Points on a hilly landscape, in no order, each with its height.
A ball rolls from a point to whichever of its 5 nearest points has the largest drop for the distance, and stops where none of them is lower. Distance is the straight distance between rows; heights are no part of it.
Miros (h 141): 13 -13 -29 -3 -14 -9 -29 -1 -1 0 -8 30 -2 -11 47 50 10 22 37 -16 -29 49 58 -17 3 -30 -4 -29 20 22 27 5 14 14 10 18 48
ruta (h 566): -59 32 -47 -25 17 -17 3 -25 -21 -23 1 5 78 -27 15 -78 43 -15 -36 -22 63 29 6 -28 -16 -31 20 -14 35 -16 -36 -25 -46 19 49 3 44
gupa (h 471): -21 21 -28 -24 -1 -3 7 -10 17 -43 -11 1 22 -17 -3 -40 14 -8 -23 -1 49 -13 30 8 -9 -23 -2 -2 28 -6 -16 -5 -29 2 20 16 22
soso (h 517): 26 -30 -4 12 -10 -9 -17 -14 6 29 19 7 -33 -2 57 84 15 14 63 -12 -63 73 45 -19 7 -12 6 -36 21 20 38 1 49 0 -1 1 16
Fep (h 523): -3 19 -38 -50 -11 5 10 14 24 -53 -9 -2 -5 4 -11 -6 -50 -10 24 -6 -10 -45 33 -9 -2 -13 -11 8 13 -6 -13 7 -13 -14 0 36 17
bod (h 427): 13 -21 26 15 -16 6 -4 24 1 3 3 9 -26 11 2 25 -18 26 20 9 -43 -6 3 -2 8 10 -4 16 -18 13 11 16 27 -19 -15 11 -5
tovel (h 402): -4 21 -9 -24 -6 14 21 16 14 -45 -22 7 -24 -19 -30 -15 -30 -8 2 2 -8 -51 2 0 -2 1 -19 10 -8 -7 -13 13 -9 -15 7 26 1
nozim (h 508): -1 4 15 6 38 -1 -2 -18 -30 44 16 -29 35 20 8 -33 31 -23 -50 13 36 52 -48 -1 9 25 44 1 10 -45 -25 -29 -15 1 -13 -37 -20
lir (h 251): -39 8 10 0 36 -9 58 -17 -13 -32 -6 5 36 -19 -48 -60 15 -19 -39 7 54 -29 -51 27 -19 18 20 26 17 -19 -15 -21 -42 3 0 -29 -43
sul (h 364): 13 -32 -44 -1 10 -19 12 0 23 -17 32 -27 2 15 53 72 -26 -19 53 -9 -9 24 60 -17 -5 -6 7 -15 63 -7 29 -43 21 -13 -6 -1 31
ras (h 236): -35 15 28 5 21 -1 45 -21 -31 -20 -20 34 35 -30 -73 -63 13 -23 -52 -4 43 -37 -55 23 -12 2 2 11 3 13 -16 3 -37 15 -2 -27 -44
tuk (h 366): 0 5 6 -19 -22 10 -21 1 0 10 -19 36 -24 -19 -4 -15 15 37 20 -5 -21 -2 25 10 3 -40 -38 6 -37 35 -5 39 3 22 23 32 -1
nar (h 468): 1 -4 13 6 1 11 18 21 4 -30 -3 -1 -29 1 -24 11 -36 2 11 9 -30 -52 -17 -5 -1 35 -12 17 -18 -7 4 9 14 -29 -13 3 -13
miba (h 458): 9 -25 -8 -18 -33 -9 -28 9 -10 -6 7 32 -32 -16 13 31 6 62 56 -14 -54 -2 32 -2 17 -50 -28 -7 -39 28 21 46 8 2 29 51 27
Dos (h 412): 7 -13 35 39 6 19 16 26 -2 0 4 -4 -41 10 -32 24 -31 13 9 16 -40 -45 -45 -1 4 53 -3 21 -31 -6 11 7 20 -38 -30 -17 -30
kuvol (h 450): 26 -23 22 23 -18 -2 -26 -5 -3 49 13 5 -7 14 27 49 11 10 22 0 -40 44 20 -1 -7 -2 9 -11 -10 20 35 13 32 4 -5 -11 -1
Nazu (h 456): -8 -10 2 18 30 7 48 -7 8 -28 7 -30 -11 19 -24 -7 -41 -17 -2 15 8 -52 -59 30 -5 69 7 35 5 -37 -10 -19 -18 -23 -17 -27 -37
zisu (h 378): -1 3 26 16 7 12 20 -1 7 -17 -12 1 -21 -2 -34 -14 -24 -6 -16 8 -4 -36 -27 13 2 33 -7 23 -10 -7 -9 2 2 -21 -12 -10 -30
nuvom (h 431): 1 21 -14 -4 -8 8 -19 -17 2 7 -14 6 7 -5 22 -12 24 8 -19 -6 22 34 30 -6 3 -18 -4 -22 4 15 1 2 -15 15 12 4 33
Lizuk (h 474): -7 0 -12 0 19 8 38 3 18 -40 2 -35 -9 18 -31 -1 -52 -25 12 8 2 -66 -49 17 -7 55 -1 22 5 -32 -8 -21 -15 -19 -13 -13 -19
lig (h 129): 5 -19 -44 2 10 -22 2 1 13 -28 27 -24 27 26 48 46 -15 -14 23 -9 17 18 52 -19 -3 0 12 -13 56 -12 10 -42 -3 -5 1 -5 41
Vila (h 334): -3 15 34 14 0 14 25 -4 -7 -1 -27 33 -21 -24 -52 -38 10 -3 -15 0 -11 -38 -33 8 -3 -7 -27 17 -32 17 -9 22 14 9 -2 1 -48
Roki (h 650): -6 -11 -36 -16 21 18 31 25 23 -37 4 -34 -23 34 -51 38 -64 -9 55 18 -42 -88 -25 -18 -14 59 -2 7 -13 -24 33 3 -3 -34 -27 7 8
Tozo (h 286): 13 -3 -27 12 10 -10 -13 -8 -3 -5 21 -4 17 17 48 29 0 -4 2 -11 17 38 38 -19 1 -3 16 -20 35 -3 2 -27 -1 1 -2 -7 46
vifu (h 344): -10 4 19 3 6 9 19 -14 4 -18 -16 1 -7 -9 -18 -30 1 -5 -31 5 22 -18 -7 21 -2 11 -5 16 4 -1 -12 -3 -11 -13 -5 -8 -18
muvi (h 365): 9 4 63 21 -2 6 -7 4 -6 51 -20 6 -35 -9 -47 -21 29 -3 -18 5 -5 -24 -41 29 -2 9 -24 22 -54 16 0 26 29 16 -4 -24 -78
Beso (h 482): 7 -25 -8 -12 -22 -1 10 36 15 -26 15 6 -24 9 7 44 -42 9 47 0 -50 -21 16 -13 6 -4 0 12 8 6 19 5 34 -34 -12 30 15
lanim (h 401): -27 27 -29 4 39 -11 -5 -20 -26 16 20 -15 54 12 41 -50 31 -15 -32 -11 46 53 -14 -19 1 0 43 -14 26 -37 -48 -41 -21 7 19 -7 15
pife (h 261): -37 19 11 -11 9 -4 48 -15 -26 -50 -24 40 44 -43 -68 -74 11 -18 -51 -10 44 -54 -35 17 -23 -17 -6 9 18 16 -23 6 -51 21 9 -16 -33
rabi (h 343): -2 5 29 5 -13 14 -2 5 0 13 -17 16 -28 -8 -17 -13 7 15 -3 3 -15 -13 -3 12 4 -3 -21 15 -31 24 -4 27 12 3 1 6 -25
dafi (h 183): 0 13 46 7 -19 2 -2 -10 -11 58 -34 10 2 -27 -47 -42 64 -19 -44 -6 22 -4 -42 28 -26 -32 -26 -6 -37 26 0 19 5 41 14 -25 -48
dusa (h 338): -16 22 -11 -15 7 12 45 1 12 -50 -28 6 -20 -16 -50 -25 -32 -25 3 2 2 -69 -24 0 -11 12 -23 7 -6 -11 -12 5 -6 -15 2 9 -9
mebe (h 426): 15 22 -20 -7 -21 8 -42 -12 1 43 -25 16 2 -22 26 -4 40 22 -3 -13 -1 42 29 2 -9 -35 -13 -43 -27 27 -3 24 -7 47 30 12 15
Lis (h 428): 4 -7 5 7 4 1 -1 -7 14 -16 8 -12 10 23 15 6 -8 4 -18 4 24 3 20 7 1 14 7 11 24 -11 -2 -19 -10 -13 -6 -2 16
Led (h 700): 5 35 -25 18 -13 -7 -63 3 -8 67 3 -4 27 -34 42 -17 44 -6 -29 -22 21 58 -11 -7 11 -41 32 -45 -10 7 -32 -2 7 52 24 -17 3
gub (h 379): -2 -22 -46 -29 -26 -14 -25 12 1 -29 1 36 -13 -12 36 51 -19 29 62 -16 -35 18 71 -8 12 -49 -11 -19 17 21 23 21 3 5 19 45 58
zisor (h 328): 4 -4 -66 -22 9 -23 1 6 23 -41 22 -21 29 28 35 37 -40 -18 36 -14 16 3 73 -13 -7 -15 1 -11 61 -7 12 -29 -12 4 0 15 47
kilob (h 433): -6 21 -31 -34 5 11 29 14 24 -53 -17 -10 -21 1 -45 -5 -54 -22 18 5 -13 -70 -5 -12 -7 17 -15 9 -11 -14 2 12 -15 -19 4 23 1
Nika (h 629): 7 -38 -11 2 -3 -12 28 23 37 -22 31 -33 -10 30 22 65 -50 -11 52 6 -44 -31 3 -7 5 22 10 9 35 -15 30 -31 45 -45 -34 4 -2
Tugu (h 452): 30 4 13 34 -4 -7 -36 1 -29 79 19 -28 24 -8 40 8 28 -16 -34 -1 21 59 -41 0 17 -1 30 -28 -9 -11 -21 -1 17 27 -4 -44 -10
Zomum (h 388): -5 22 -17 10 2 6 -17 -28 -11 26 -5 -13 24 -10 22 -32 40 -5 -38 -7 40 50 3 -1 2 -16 12 -25 3 -2 -15 -4 -18 18 13 -8 24
pubu (h 414): -17 16 -3 -6 -1 8 -4 -24 6 -6 -12 -4 23 -12 -1 -37 30 -3 -37 -2 45 15 17 2 -2 -18 3 -3 18 -1 -7 -8 -24 8 15 1 20
pufud (h 510): 21 -28 38 27 -4 15 13 33 -4 11 13 -1 -51 7 -28 42 -19 30 38 27 -74 -36 -39 -20 8 42 2 18 -36 0 38 17 37 -31 -32 4 -26
Luk (h 357): 3 8 -28 -3 5 -3 -12 -17 4 -23 10 -14 32 16 34 -1 8 -8 -13 -8 38 22 32 -11 1 -4 6 -20 32 -16 -9 -26 -19 2 12 -6 43
fuvi (h 257): -24 22 36 10 0 -6 24 -22 -23 8 -29 35 21 -35 -68 -62 39 -19 -54 -16 24 -28 -44 22 -19 -29 -14 7 -24 30 -10 21 -12 33 -6 -21 -46
kubi (h 460): 3 3 -20 -17 -1 0 7 10 24 -39 3 -12 4 10 0 3 -40 -5 5 -1 5 -32 23 8 3 4 -5 12 21 -13 -9 -9 -9 -20 -6 17 12
rala (h 199): -23 3 28 19 21 9 51 -21 -12 -11 -18 18 0 -23 -61 -54 6 -18 -43 3 35 -35 -60 33 -10 19 3 16 -1 -1 -3 -4 -20 -6 -7 -31 -51
dode (h 381): -2 13 23 4 -8 16 17 9 -1 -21 -19 20 -31 -17 -38 -15 -7 10 5 6 -24 -37 -22 2 4 8 -24 14 -37 12 -10 21 11 -10 -3 16 -24
Gubu (h 534): 5 -14 -3 15 7 10 28 18 13 -28 4 -28 -17 29 -22 24 -58 -12 17 14 -26 -64 -39 9 -2 58 3 24 -8 -27 5 -16 6 -34 -21 -16 -16
dib (h 459): 37 -18 3 29 -14 -5 -36 -3 -11 66 20 -8 4 -2 52 48 11 -2 9 -8 -18 65 4 -17 3 -4 23 -36 5 9 27 1 27 20 -4 -27 4
zol (h 572): 6 -1 -14 -26 -15 5 14 34 11 -36 -2 3 -28 8 -25 33 -52 6 41 14 -48 -52 -6 -19 2 15 -12 13 -14 -8 14 13 7 -24 -5 30 18
Zogi (h 380): -4 26 10 4 -5 8 -14 -15 -2 39 -15 -8 15 -18 -9 -38 49 -7 -39 -5 33 33 -7 5 -11 -24 3 -25 -14 19 -6 12 -8 28 11 -11 -1
dep (h 377): 8 -24 0 18 19 -13 4 -13 -6 -6 28 -27 23 42 25 25 -3 -12 -11 7 18 17 -2 4 0 32 16 7 34 -33 -1 -42 -10 -15 -20 -27 10
teku (h 538): 8 -34 17 13 -9 0 14 26 20 -12 16 -9 -23 20 5 45 -34 10 36 9 -52 -30 -7 -12 6 33 6 18 2 -6 27 -5 42 -41 -28 4 -3
bime (h 536): -7 40 -44 10 3 -5 -39 -14 -5 34 -1 7 34 -28 43 -32 34 -4 -28 -25 24 60 6 -16 16 -35 21 -48 5 10 -30 -7 -11 37 24 -8 34
Patu (h 280): -26 -7 30 19 45 2 52 -21 -18 -1 -10 -4 6 0 -49 -44 14 -17 -38 21 45 -18 -72 41 -6 47 18 33 1 -26 -11 -22 -28 -11 -11 -36 -65
gev (h 277): -9 4 43 16 19 4 14 -19 -9 28 -13 -5 -1 -15 -42 -34 27 -21 -52 9 34 3 -43 29 -5 10 9 17 -16 6 -2 5 -10 5 -8 -34 -48
Lasap (h 605): 3 -12 -41 -30 -6 -8 3 24 29 -46 11 -11 7 18 17 31 -55 -4 35 -11 -17 -26 50 -1 -2 -13 -2 4 33 -6 9 -7 -1 -16 -5 31 21
fikaz (h 476): -29 20 -25 1 73 -31 -5 -14 -39 26 38 -17 61 24 75 -51 17 -27 -18 -9 37 76 -23 -14 10 18 49 0 39 -46 -61 -65 -6 22 9 -23 -4
visof (h 382): 16 3 -17 10 -11 4 -28 -6 -1 19 -5 12 13 5 41 20 13 11 3 -12 3 40 37 -8 6 -11 2 -28 7 14 6 4 -7 23 1 -1 36
para (h 266): 6 -16 1 -14 -19 -2 -8 17 6 -21 5 16 -10 5 15 23 -28 14 23 1 -19 -4 35 -3 1 -11 -10 8 11 15 10 6 16 -12 -1 24 25
Maka (h 497): 10 -32 -17 8 2 -13 8 9 26 -22 26 -17 4 25 30 49 -35 -8 28 0 -5 3 37 -4 -5 8 8 4 47 -12 19 -35 20 -23 -13 -2 19
milel (h 630): 24 -32 30 1 -22 -2 -6 27 -14 11 21 12 -57 -5 -18 35 -5 63 55 8 -77 -22 -17 -21 17 -6 -18 9 -50 16 36 40 32 -17 -2 32 -15
dedib (h 383): 25 -30 -3 22 3 -7 -2 -12 -1 18 25 -14 -3 13 54 60 -1 -8 21 -9 -18 56 32 -24 5 6 17 -20 33 5 26 -28 26 -12 -11 -17 17
Mas (h 475): -32 18 -10 -8 27 -8 19 -25 -17 -6 2 -16 48 2 0 -54 42 -8 -38 5 56 30 -12 -6 -11 3 22 4 22 -26 -22 -36 -30 5 16 -16 10
Fisor (h 303): 5 -4 51 29 -3 17 -8 -3 0 34 -8 -4 -23 5 -24 -5 6 -5 -17 13 -2 -4 -26 22 5 18 -6 18 -31 12 1 16 10 -9 -14 -17 -39
sib (h 230): 19 -31 60 34 -10 2 -17 16 -2 49 8 -5 -29 24 -16 22 -6 7 7 18 -43 -5 -28 12 -1 30 7 26 -34 13 24 19 41 -9 -23 -23 -41
dal (h 410): 12 -36 42 33 -6 0 0 19 14 15 15 -4 -30 20 -4 38 -20 10 19 11 -47 -7 -11 2 8 31 12 18 -10 4 27 -2 42 -31 -32 -14 -20
zirir (h 580): 3 -18 -15 -8 -7 -1 13 33 27 -36 13 -15 -2 22 11 35 -55 -3 29 -1 -26 -37 15 -6 0 13 6 16 19 -13 19 -9 15 -29 -18 17 6
Dudip (h 323): -17 26 5 -8 -1 8 40 -2 -5 -38 -37 38 -14 -36 -53 -47 -3 -16 -7 -4 -1 -56 -22 -1 -6 -10 -32 9 -20 10 -9 21 0 0 3 15 -18
vesoz (h 415): 18 5 14 19 -10 2 -26 -13 -2 33 7 -7 9 7 22 4 14 -4 -22 0 10 35 9 -2 2 -3 6 -13 -4 9 0 1 -4 7 -3 -15 11
Lora (h 591): 5 18 8 26 -12 -5 -42 1 -23 83 6 -23 23 -26 26 -26 45 -12 -43 -7 38 52 -40 4 6 -22 25 -35 -15 -11 -35 2 8 46 16 -32 -9
babem (h 315): 17 -17 -6 -12 -22 -4 -37 -5 -3 25 -4 28 -7 -1 34 38 15 43 34 -16 -43 38 42 1 -1 -35 -12 -23 -15 30 26 28 3 25 20 18 28
lemas (h 160): -4 3 -5 30 34 -23 -47 -5 -34 68 41 -16 40 7 62 -2 23 -20 -24 -13 25 70 -28 -2 25 -8 53 -22 20 -19 -42 -26 11 18 1 -39 -6
dilik (h 317): 15 10 30 6 -14 8 -23 -10 -5 64 -12 -13 0 -7 -2 -19 40 -12 -31 0 18 29 -27 13 -12 -9 -3 -14 -28 10 3 15 6 28 12 -25 -23
zaga (h 237): 25 -13 52 20 -12 6 -25 -4 -2 54 0 -17 -12 15 -3 7 15 -7 -26 10 2 27 -22 17 -1 17 4 7 -27 6 12 22 15 11 -10 -30 -29
geru (h 302): 3 14 33 1 -6 12 3 3 -3 16 -28 38 -27 -26 -42 -36 26 13 4 -5 -21 -33 -22 7 -3 -23 -41 15 -50 32 -11 35 13 16 5 15 -44
Todu (h 292): 9 -20 -21 8 18 -19 5 -1 0 -16 36 -29 26 29 38 34 -5 -14 -1 -5 16 28 20 -12 -8 15 13 -7 47 -23 3 -53 -10 -9 -10 -22 32
sobo (h 258): 3 9 33 -9 -22 2 -14 -4 4 48 -31 29 -12 -28 -35 -32 55 8 -15 -6 -5 -10 -5 20 -16 -38 -33 -6 -52 37 -5 34 11 36 22 11 -38
nurik (h 463): 8 -6 33 9 -4 17 11 21 -15 -8 -10 10 -50 -6 -39 17 -10 25 25 19 -51 -41 -31 -16 10 28 -22 17 -49 7 13 29 20 -15 -12 13 -25
Komeg (h 297): -18 23 12 -3 -10 4 16 -11 1 -1 -26 28 3 -36 -36 -54 30 2 -36 -5 26 -13 -1 17 -13 -25 -21 5 -8 28 -8 15 -11 18 9 4 -13
gebu (h 413): -2 5 -16 1 38 -9 -6 -19 -24 17 27 -27 40 23 40 -14 24 -16 -29 -3 34 53 -17 -21 5 11 31 -8 25 -36 -34 -40 -18 4 -2 -18 11
rud (h 552): 11 -29 5 -8 -31 -3 1 27 -1 -14 14 16 -39 -1 -4 38 -18 39 54 4 -64 -22 1 -18 14 -9 -13 8 -28 12 24 27 30 -24 0 39 6
Sufu (h 264): 6 -22 44 33 6 7 11 6 4 5 3 -9 -20 22 -18 11 -27 0 -8 15 -18 -19 -34 16 4 48 9 29 -13 -2 3 -2 12 -28 -29 -27 -33
bov (h 293): -28 18 -3 -10 8 3 54 -6 -2 -47 -22 12 7 -31 -48 -52 -15 -26 -24 -6 21 -61 -25 13 -13 -2 -16 11 10 -5 -21 1 -26 0 10 -4 -21
genos (h 521): -1 4 -39 -26 -1 -6 -4 3 15 -44 9 -10 20 14 16 10 -31 -9 7 -2 24 -10 53 5 -7 -11 -4 6 39 -9 -6 -14 -21 0 3 16 30
tav (h 283): -17 28 21 -4 -17 -6 -5 -9 -15 52 -21 5 27 -40 -37 -60 67 -17 -49 -13 35 14 -18 13 -27 -49 -10 -28 -28 33 -12 18 -25 54 20 -22 -17
Babo (h 352): -2 -23 -44 -23 -13 -14 -13 11 11 -28 6 18 -6 -2 43 61 -23 10 60 -13 -25 19 69 -9 4 -29 -1 -20 44 10 24 0 14 -7 9 36 48
kizel (h 461): -12 3 -18 -12 31 -15 13 -12 -2 -33 20 -34 33 33 16 -23 10 -10 -17 16 48 18 -10 11 0 29 18 14 38 -42 -21 -53 -27 3 -6 -18 7
kob (h 436): -17 25 -54 -16 6 -7 -18 -22 1 -31 7 0 37 -8 33 -27 18 -6 -18 -17 51 24 43 -17 1 -30 8 -28 36 -16 -18 -23 -28 14 35 10 51
zirav (h 492): 3 -12 -21 -6 8 -11 9 8 24 -40 21 -26 17 28 14 23 -40 -9 10 -2 10 -21 22 7 -7 15 3 22 33 -23 2 -27 -6 -18 -13 2 10
ranov (h 470): 2 6 -13 -43 -21 3 -1 22 -8 -39 -10 21 -49 -20 -38 18 -19 29 47 7 -40 -55 6 -27 16 -19 -41 0 -39 3 7 41 -6 -12 6 55 26
Keme (h 472): -9 -2 13 8 33 -6 16 -22 -12 1 14 -37 25 31 4 -14 12 -7 -26 20 36 16 -38 17 2 46 29 24 16 -43 -10 -41 -19 -10 -18 -32 -23
kip (h 644): -1 15 -33 -58 -18 3 6 27 13 -48 -11 13 -26 2 -23 13 -48 5 42 1 -34 -50 19 -24 7 -13 -19 4 -11 -1 6 29 -10 -17 8 59 33
zamu (h 285): -5 17 -1 -26 -18 12 2 17 -1 -30 -19 33 -34 -20 -16 -10 -13 17 21 -2 -23 -33 12 -5 12 -20 -33 11 -30 16 -9 29 -1 -8 11 42 6
ses (h 435): -13 22 -23 -28 -9 1 6 0 20 -48 -12 2 5 -10 -4 -23 -21 -4 -2 -3 22 -28 34 9 -1 -14 -11 4 21 -6 -17 4 -11 -5 8 24 12
fama (h 439): -3 25 -28 -20 -12 7 -16 -14 9 -13 -17 25 5 -20 24 -16 20 13 -1 -8 24 21 53 1 2 -31 -11 -20 6 21 -5 8 -17 19 22 21 42
Felev (h 403): 14 -13 24 1 -22 7 -30 3 5 34 -3 18 -13 4 13 18 7 25 11 -3 -26 22 24 11 -2 -9 -11 -1 -21 25 17 25 12 12 5 10 4
befu (h 384): -6 10 -7 -18 -13 7 -4 9 13 -30 -17 17 -10 -13 -3 -14 -15 8 2 5 4 -26 26 7 1 -11 -20 10 4 6 -7 7 -3 -5 10 13 11
Fasir (h 598): 3 -6 -7 -27 -12 15 11 23 -4 -41 -17 15 -60 -5 -62 41 -17 23 48 22 -46 -68 -23 -31 4 15 -39 0 -47 -4 28 41 -7 -15 -11 38 8
moroz (h 714): 0 10 -73 -64 -9 -6 6 25 33 -58 6 2 10 14 6 21 -70 1 56 -20 -23 -21 78 -20 8 -40 -5 -1 30 6 3 7 -29 -8 11 64 47
Tus (h 353): -8 6 20 11 -3 7 1 -15 1 9 -8 -6 -1 2 -8 -19 21 0 -39 9 30 14 -7 11 7 5 -1 9 0 6 -5 3 -10 -1 -6 -20 -8
badud (h 342): 16 -25 49 23 -14 5 -11 22 -3 29 6 7 -36 13 -13 22 -9 25 16 12 -48 -12 -10 0 3 16 -3 17 -32 19 18 25 30 -9 -16 -3 -33
Lem (h 389): 4 10 10 -13 -10 13 5 18 -8 -30 -17 24 -44 -23 -41 1 -7 24 29 12 -38 -46 -17 -16 3 1 -37 12 -44 7 -3 35 12 -8 1 34 -7
Gad (h 398): -26 9 15 -3 33 1 19 -30 -19 18 5 -25 38 13 -3 -44 41 -14 -47 15 46 38 -36 1 -2 18 34 8 10 -36 -17 -30 -29 -2 0 -26 -13
zase (h 434): -1 6 15 15 15 -4 -24 -11 -24 65 18 -25 30 2 27 -21 31 -25 -46 5 43 61 -46 -1 11 3 41 -18 1 -27 -32 -9 -3 16 -6 -34 -12
fatut (h 455): 6 -9 14 16 0 5 -2 9 13 -13 3 -2 -9 15 4 13 -26 1 -1 5 -4 -19 7 5 8 21 1 24 8 -7 4 -10 6 -24 -16 -8 -5
femo (h 430): 5 -5 -14 -31 -29 1 -12 22 2 -28 -5 29 -22 -9 6 15 -26 28 37 -3 -29 -15 38 -6 5 -28 -23 2 -11 12 5 30 2 -3 13 48 33
rimo (h 312): 10 -13 61 37 1 10 -13 -2 -3 45 -1 -16 -22 18 -22 3 -2 -6 -19 16 -3 -2 -38 29 5 31 -1 21 -31 6 8 19 24 -5 -18 -43 -47
Tozil (h 462): 24 -30 31 35 -2 -4 -2 -6 5 31 14 -12 -5 28 22 37 -6 0 -1 4 -15 27 5 -3 -1 21 16 3 4 7 23 -13 21 -18 -23 -24 -7
noza (h 473): 22 3 22 -11 -13 10 -2 5 -27 0 -11 29 -54 -21 -55 17 22 47 37 3 -56 -48 -33 -27 12 -13 -52 2 -80 16 9 51 8 5 8 39 -35
Bibev (h 495): 2 10 -54 -27 -8 -3 -29 2 14 -36 -6 24 14 0 38 19 -6 8 17 -10 10 17 81 -7 -2 -31 -6 -28 34 7 6 1 -17 19 17 28 64
muku (h 239): -9 22 -2 10 16 -3 -13 -20 -24 40 6 -14 35 -3 16 -38 43 -15 -45 -1 43 60 -28 -9 4 -6 31 -22 8 -15 -23 -13 -17 12 12 -13 0
lelu (h 399): 1 1 6 -13 -18 8 6 20 8 -31 -8 13 -24 -1 -8 7 -22 15 14 10 -20 -35 7 -1 12 3 -16 14 -13 3 -5 15 6 -17 -5 21 5
pip (h 339): 22 5 -23 3 -20 -10 -50 -6 -9 36 -9 18 7 -7 48 33 24 31 20 -19 -31 60 41 -11 0 -29 5 -33 -6 27 19 13 11 37 16 7 28
biv (h 307): 8 6 19 -4 -22 12 -29 0 -1 52 -25 22 -9 -21 0 -20 42 21 -9 -4 -2 22 15 16 -10 -33 -26 -18 -41 33 -3 30 3 36 21 8 -13
dun (h 504): -7 13 -40 -35 -16 0 -15 11 17 -43 -7 18 5 -10 14 -6 -21 1 14 -8 10 -14 56 0 5 -30 -15 -4 22 4 -9 9 -17 4 14 44 38
bebe (h 501): -46 23 -16 -14 18 -1 13 -26 -18 -5 -7 5 57 -30 -11 -70 50 -10 -47 -8 58 20 -5 -9 -14 -22 13 -4 20 0 -22 -18 -36 14 27 -6 23
Gota (h 537): 22 24 -23 12 -15 -6 -57 -1 -1 57 -3 6 16 -23 44 9 35 10 -12 -20 1 60 14 -8 6 -32 15 -48 -12 21 -2 11 2 53 19 -8 16
tanul (h 340): -6 16 5 -14 -16 5 -8 -14 1 9 -29 31 -5 -29 -9 -42 34 17 -11 -2 16 5 32 8 -1 -36 -26 -5 -15 37 -6 25 -13 24 16 15 6
fugit (h 477): -43 29 -47 -15 30 -16 1 -25 -19 -18 11 -9 64 -6 35 -59 32 -13 -27 -12 54 39 3 -27 0 -12 23 -13 38 -27 -35 -35 -32 14 40 1 42
vaso (h 507): 15 -43 27 22 -17 -2 -4 3 8 23 15 4 -20 24 28 59 -8 14 44 5 -52 34 24 -2 8 7 10 4 3 16 41 3 53 -19 -18 0 0
mopu (h 600): 7 -22 -14 5 8 -9 29 21 29 -32 24 -34 5 29 3 44 -60 -13 40 7 -33 -42 -21 -2 -5 33 12 24 20 -22 15 -24 24 -40 -30 -10 -4
zer (h 587): -9 20 -46 -48 13 12 23 20 23 -56 -15 -8 -18 24 -45 19 -58 -12 46 3 -35 -78 7 -23 -1 20 -17 6 -13 -8 17 13 -17 -22 -8 43 22
Nif (h 363): 12 14 13 7 -12 11 -31 -5 2 36 -13 8 -1 -5 11 -7 29 11 -9 0 7 31 16 7 -4 -12 -9 -20 -15 20 4 17 0 30 9 -3 5
beko (h 529): 13 -4 33 16 8 5 -12 -16 -19 52 8 -23 19 12 6 -15 33 -19 -42 15 36 46 -49 4 2 12 24 -7 -9 -22 -13 -6 -6 7 -10 -39 -24
refo (h 267): 1 6 53 11 -11 3 -4 -11 -18 64 -21 -13 2 -25 -32 -40 53 -30 -51 6 37 15 -58 25 -20 -6 1 2 -27 0 -2 13 5 28 7 -40 -44
nel (h 404): 7 -24 -59 -20 9 -20 11 12 27 -36 36 -31 20 31 36 57 -45 -23 51 -11 -3 0 58 -6 -8 -8 1 -1 62 -5 15 -44 5 -11 -14 19 28
nitof (h 432): 32 -11 -11 39 14 -10 -32 -6 -25 51 40 -20 26 7 57 38 11 -10 -6 -16 -2 64 6 -22 14 -4 37 -32 16 -2 -6 -21 19 7 -14 -38 3
lekob (h 278): -27 4 24 6 33 -5 31 -23 -16 6 -11 -11 17 -5 -36 -43 27 -16 -48 9 49 1 -47 23 -3 23 16 22 5 -16 -8 -11 -22 -6 -8 -31 -40
nir (h 400): -12 -3 0 3 21 -5 28 -12 9 -29 -1 -22 5 15 -10 -19 -16 -7 -18 15 34 -20 -31 30 2 40 10 29 19 -36 -14 -29 -25 -17 -7 -20 -27
zepir (h 451): 11 -40 1 12 -8 -5 -3 0 10 10 16 3 -21 16 47 63 -3 12 41 1 -34 32 41 -9 5 1 6 -9 29 12 40 -15 37 -15 -12 8 19
zovos (h 393): -4 -13 37 32 21 1 16 -17 -5 6 1 -21 -9 20 -24 -11 -3 -6 -34 14 16 -10 -45 33 7 47 15 26 -6 -15 -12 -8 -12 -24 -20 -33 -44
guke (h 444): 16 -19 14 21 -11 -3 -13 -1 8 15 8 8 -2 19 30 37 0 11 9 3 -15 31 28 -5 0 0 3 -9 11 12 21 -6 16 -7 -10 -3 19

Where does a ball stop that starts at each point below?
zer -> rala
Roki -> rala
nuvom -> dafi
dode -> dafi
vesoz -> dafi
mopu -> lig
fama -> dafi
